Points on a hilly landscape, in no order, each with its height.
From any point a climber steps to the highest of the 2 points nearest to it. It stops when none of these is higher. Distance is the straight distance between rows; heights are no part of it.
z404: [125 157 156 133 177 129 110 119 111  80 182 105 114 139 140 130  79  99
 108 126 162 148 155 121 155]  (h 60.4)
z57: [126 141  88 158 129 120 104 146 127 182 165 100 103 123 105 123 171 176
  91 121 145 131 114 158 142]  (h 12.0)
z491: [ 63  69 117 167 136  97 172  79 152 127 122 151 148 173 106 119 167 115
  95  84 161 161 128 185  80]  (h 50.8)
z509: [180 140 199  81 157 146 110 147 151  82 151 116 118  88 142 147 132 107
 210 146 133 134 116  95 131]  (h 47.5)
z506: [114 148 153 120  81 132 170 129 129  92 124 162 100 126 106 130 146  73
 109 111 176 113 107 119 133]  (h 49.7)
z362: [137 135 197  57 118 137 132 169 167 131 208 123 113  88 117 169 119 176
 112 131 144 131  63 168 161]  (h 34.5)
z186: [ 70 202 106 165 125 102 160 114 149 138 125 152 100 139  94 107 163 135
 111 127 131  94 113 126 137]  (h 19.2)
z816: [109 102 100  95 121 134  77 180 137 139 121 178 184 188 149 158 105 150
 131 149  74  75 154 106 117]  (h 25.8)
z208: [120 113 116 161 135  81 135  59 121 165  97 102 165 141 113  91 152 164
 112  97 154 130 137 187  79]  (h 74.1)
z540: [100 109 147 186 104 110 178  68 151 104  61 111 121 102 107  65 159 130
 126  87 158 166 123 164 136]  (h 57.9)
z190: [187 119  87 130 176 139  82 100 118 184 115  67 137  97 163 109  98 173
 158 122  90 160 124 130 149]  (h 59.1)
z749: [108 115 161 151  93  84 154  70 118  72 108 112 131  96  97  90 176 153
 120 102 170 149 131 172  91]  (h 60.2)
z735: [ 96 168 105 135 133 118 119 177 156 130 156 145 170 184  95 142 136 150
 103 144  99  75 142 136 116]  (h 27.0)
z841: [149 158 107 160 125 160 132 150 121 179 108  96  86  79 145  97 133 170
 156 153  93 138 120 113 193]  (h 25.2)
z507: [119 115 190  69 131 125 111 160 132  74 163 149 179 166 133 157  82 142
 112 132 115 129 125 135 131]  (h 46.1)
z527: [ 76  97 127 106 130 125 174 125 190  97  98 205 162 197 123 171 139  93
 111 124 123 121  88 118 102]  (h 13.0)
z642: [172 152 132 121  86 166 129 159 152 134 157  78  99 106  98 134 193 137
 187 141 135 134 101 134 146]  (h 37.5)
z643: [175  92 114 119 131 160  90 150 135 193 132  62 127  93 171 121 131 192
 164 151  76 157 120 151 167]  (h 54.6)
z203: [ 73  84 119 177 120  93 182  85 174 132  82 143 145 125 103  90 186 135
 135  75 174 161  96 192 135]  (h 55.2)
z969: [ 90 111 160 109  92  86 134 104  85 124  94 177  96 119 121 130 133 123
  70  89 187  83 126 137 122]  (h 6.5)
z198: [158 138 114 168 134 139 116  95 130 139 100  68 129  97 132  86 100 177
 153 118 100 185 143 128 139]  (h 61.6)
z860: [186  89 153 140 154 165 112 127  89 101 107  74 137  90 140 103  53 103
 160 116 137 190 158 121 130]  (h 3.4)
z24: [134 176 113 117  98 145 120 158 163 130 139 153 146 154 108 170 178  91
 165 156 124  70 111  90  96]  (h 62.0)
z868: [159  99 144  84 103 151 115 134 109 122 145 140 143 114 132 138 118 152
 119 138 120 204 117 127 114]  (h 57.0)
z508: [142 161 160  79 129 136 123 140 156  90 170 163 146 142 137 142 100 137
 162 204  92 157  85 102 127]  (h 40.9)
z794: [127 139 116 114 115 113 117 107 138 127  89 141 152 147 119 148 136 144
 130 132 104 109 143  95  79]  (h 33.7)
z815: [102 136 108 130 165 156 152 101 133 105 107 180 108 162 151 133 105  95
 132 139  91 133 140  82 119]  (h 27.2)
z389: [ 67 124 146 134 124 102 171 112 165 112  82 187 155 177 127 153 146 113
  98  98 142  81 127 138 108]  (h 10.9)
z465: [103 163 170  71 150 136 107 151 129 119 185 177 146 132 154 142  67 143
 118 189  98 113  85 105 169]  (h 38.3)
z694: [119 141 118 146 109  90 146 104 153 130  83 130 128 136  96 126 195 132
 148 111 130 102 125 132  77]  (h 37.9)
z252: [163 120 166 136  66 116 142 143  95 145 106  79 108  74 102  83 128 188
 112 118 137 184 124 160 157]  (h 60.0)
z729: [ 89 147 107 162 169 111 132 109 112 130 104 158 108 159 132 130 105  83
  80 107 137  63 158  98 133]  (h 23.9)
z238: [ 91 145 124 155  84  65 149  80 120 135 117 137 139 118  98  82 172 192
 107 110 146 131 116 173  99]  (h 65.3)
z684: [152 165 167 104 123 146 119 137 182 142 206  93 134 100 113 152 145 175
 140 153 110 143  68 168 154]  (h 30.8)
z256: [135 175  89 131 155 138 117 105 138 145 104 110 122 124 115 129 141 134
 176 145  95 113 130  88 119]  (h 30.4)
z661: [ 69 156 185 115 103  80 152 116 123  90  85 185 142 151 107 124 112 126
  89 109 163  68 141 116 126]  (h 8.5)
z332: [141 182  90 120 156 152  93 129 132 166 136  81  99  88 145 129 125 161
 187 158  96 101 120  86 165]  (h 27.7)
z371: [124 125 112 139  79 135 188 109 185 136  97 150 121 131  87 144 198 115
 148 113 125 137  91 127 100]  (h 34.3)
z615: [123 107 155 130 142  97 118  98  82  62 119  98 141 144 125 114  77  84
  81  84 182 113 175 154  98]  (h 65.4)
z43: [139 115 108  86 113 142 104 128 114 187 122 125 151 108 142 137 114 194
 118 155 114 156 114 113 110]  (h 62.2)
z100: [111 100  74  86 138 136  86 179 153 188 200 109 148 117 155 151 163 151
 156 171  91  81 109 125 127]  (h 36.5)
z17: [ 65 118  62 132 134 163 163 139 163 180 128 173 144 156 133 143 151 109
 140 165  75 122  99  95  63]  (h 18.6)
z501: [105 138 153 127  83  70 133 115 121 121  95 152 152 139  91 110 191 168
 145 129 157  45 128 158  85]  (h 48.3)
z145: [139  99 164 144 107 131 138 117  83  82  62  90  97  83 110  87 117  72
 142  79 175 139 170 138 126]  (h 4.4)
z33: [130 109 162  89 147 106  75 144 140 114 146 112 189 156 138 172  81 159
 101 124 124 108 174 149 132]  (h 52.2)
z654: [154  87  65 141 146 147 116 115 117 156 137 138 139 166 160 136 122 113
 141 137 102 168 141 124  85]  (h 62.3)
z518: [142  97  67 165 158 117 124  98 122 169 109 118 154 153 127 125 130 132
 103 102 140 150 158 151  87]  (h 66.7)
z963: [175 112 177 116 106 161 126 159  96  81 131  86 112  94 123 109  95  99
 174 119 155 177 152 115 135]  (h 3.7)
z498: [ 79 172 137  97 132 139 142 151 114 124 146 204 123 173 150 135  76 113
  86 170 102 109  99  76 151]  (h 35.6)
z926: [148 115  74 146 154 120  87 144  99 186 176  80  98 118 138 127 136 142
  98 121 154 112 158 154 167]  (h 9.3)
z697: [109 111 148 139  82 155 191 128 130 104  86 169  91  92 124 108 113  84
 115 106 138 163  99 125 156]  (h 46.5)
z45: [157 155 150 113 169 151 104 147 124 103 174 123 100 110 150 160 120  83
 186 158 126 118 133  88 175]  (h 52.1)
z231: [142 169 134 138  47 137 153 117 153 134 113 115  97 117  80 134 201 136
 174 123 127 122  77 125 124]  (h 33.5)
z649: [146 121 120 121 178 131 100 155 117  75 182 130 138 200 158 176 105  86
 132 152 112 126 160 109 116]  (h 20.1)
z578: [146 166 124 147 186 144  99 125  93 113 165  98  88 105 149 128  73 102
 138 148 136 123 157 100 185]  (h 57.1)
z593: [149 165 135 128 137 156 126 157 123 152 163 110  78  80 149 102 115 164
 133 154 102 174  82 126 205]  (h 23.7)
z8: [118 121 143 150 145 130 125 102 113  82 152 118 142 153 130 118  67  90
  85 105 148 177 158 134 108]  (h 62.9)
z858: [108 154 105 148 169 120 116 141 146  96 158 133 160 193 123 156 108 112
 125 132  94 105 175 115 121]  (h 22.3)
z381: [119 208 185 105 137 114 131 145 143  89 160 129 143 133 107 145  89 146
 128 127 125 107 116  99 136]  (h 41.5)
z217: [177  92 178  70 134 143  91 139 125 104 155 104 135 120 144 169 142 130
 160 156 131 154 130 123 114]  (h 52.5)
z32: [170 100 145 115 120  90  84 101  85 124 113  75 154  97 130 109 139 151
 118  97 172 131 152 162 101]  (h 67.7)
z468: [117 134  85 144 160 154 133 115 109 141 122 162  96 122 153 104 111 117
 126 167  77 152 112  95 149]  (h 28.2)
z482: [164  82 114 181 114 147 146 157 128 112  76  64 107 116 137 108 153 107
 157 123 115 172 167 147 139]  (h 42.8)
z781: [119 149 147  74 138 127  90 160 133 131 124 155 176 140 150 153  78 163
 131 174  96  77 134  92 140]  (h 33.3)
z646: [182  79 106 156 125  91  95  81  62 137  90  92 155 104 130  88 135 114
 129  79 175  91 173 179  93]  (h 73.3)
z568: [149  77 113 163 155 112 120  73  87 102 105 106 127 130 128 103 114  64
 102  63 172 102 180 169  92]  (h 68.6)
z590: [135 116 101 199 127 129 151  94 134 152  99 101 135 127 127  88 135 152
  97  94 118 195 146 148 126]  (h 63.3)
z189: [ 95 151 135 147 121  79 107 140 119 120 123 153 155 169 109 122 155 152
 103 126 139  58 150 158  90]  (h 35.8)
z398: [153  86  83  89 142 151  86 148 138 168 155 110 134 108 179 138 140 142
 179 173  73 130 109 115 135]  (h 48.1)
z813: [ 87 175 120 150 151 117 133 117 101 130 143 143  95 146 122 118 117 134
  67 130 144 109 130 114 152]  (h 21.6)
z291: [147 139 121 123 104 160 142 151 166  90 169 140 109 164 128 154 160  77
 159 162 109 128 116 110 104]  (h 72.8)
z488: [ 69 103  98 129 126 138 181 141 175 149 136 185 153 192 108 162 180  97
 111 136 104 133 111 123  78]  (h 15.4)
z127: [165 124 109 141 128 144 113 149 137 116 143  66 106 118 129 135 164 129
 150 132 124 172 142 141 135]  (h 41.4)
z824: [134 141 155 109  93 126 137 154 148  78 158 160 128 173 102 161 148  56
 111 123 138  98 136 118 116]  (h 58.8)
z322: [143 113 140 123  66 125 147 152 103 170  73 137  98  81 115 116 136 168
 114 118 122 151 114 141 135]  (h 63.7)
z705: [168 135 160 144 126 136 104 147  93  82 121  46 104  73 115  95 124  98
 154 101 168 143 173 161 145]  (h 4.0)
z496: [116 173 210  82 149 116 145 161 145 101 196 137 131  86 117 142  74 157
 137 122 147 139  82 120 161]  (h 38.2)
z228: [122 201 168 119  93 134 172 142 131  93 157 165 122 123 103 134 121  98
 139 137 149 117  80  86 139]  (h 45.5)
z805: [138  88  92 175 105 148 161 127 144 144  63 128  93 112 129 126 163  90
 139 112 132 148 145 132 147]  (h 44.2)
z787: [103 169  83 152 107 130 131 149 147 173 159 140  90 136  97 126 180 123
 118 142 124  92  98 128 121]  (h 15.8)
z910: [167 111  83 126 201 143  72 135 116 177 194 106 103 106 182 132  91 130
 120 145 113 116 134 149 185]  (h 7.1)
z368: [137  73 138 121 103 104 123 101  66 139  66 159 121  99 133 113  98 119
  72  88 183 119 144 124 114]  (h 5.2)
z415: [143 116 100 101 196 126  80 154 106 155 171 128 107 114 172 154  74 115
 139 148 107  52 135 104 175]  (h 4.9)
z655: [124 134 169  73 129 130 133 129 117  78 132 182 166 164 143 144  79 134
 115 175 111 165 119  89 103]  (h 42.9)
z200: [ 96 122  56 119 137 145 120 173 141 191 152 140 157 161 136 156 164 133
 141 155 100 101 132 102  90]  (h 24.3)
z699: [111  98 115 178 112 155 214 130 153 133  79 156  97 113 151 103 140  94
 128 118 125 172 120 141 187]  (h 45.4)
z898: [141  92 129 147 130 135 140 106  82 136  74 128 117 102 139 100  77  86
 114  89 138 143 167 112 139]  (h 4.7)
z530: [ 87 116  88 160 172 136 166  95 124 145  77 173 107 157 153 142 108  57
 120 107 115  97 135  95 150]  (h 25.9)
z328: [149  69  99 121  75 148 137 126 101 189  82 148 142 102 141 125 149 172
 120 135 108 162 120 133 106]  (h 69.2)
z233: [158 117 172  89 153 112  79 118 128 139 156  83 154 108 132 137 100 171
 108 111 165 132 137 150 131]  (h 60.6)

For each start below, name the point where the climber stops.
z781: z646
z787: z694
z231: z291
z684: z291
z362: z291
z415: z646
z45: z646
z498: z646

Call two points neighbours if one is among the 2 nearest of the other. Go from one point of each pair to the other, from neighbour to neighbour, staying as high as possible. Name the lowest point that can't be avoided.
z291 and z694: z231
z328 and z646: z509
z694 and z518: z468
z328 and z518: z252
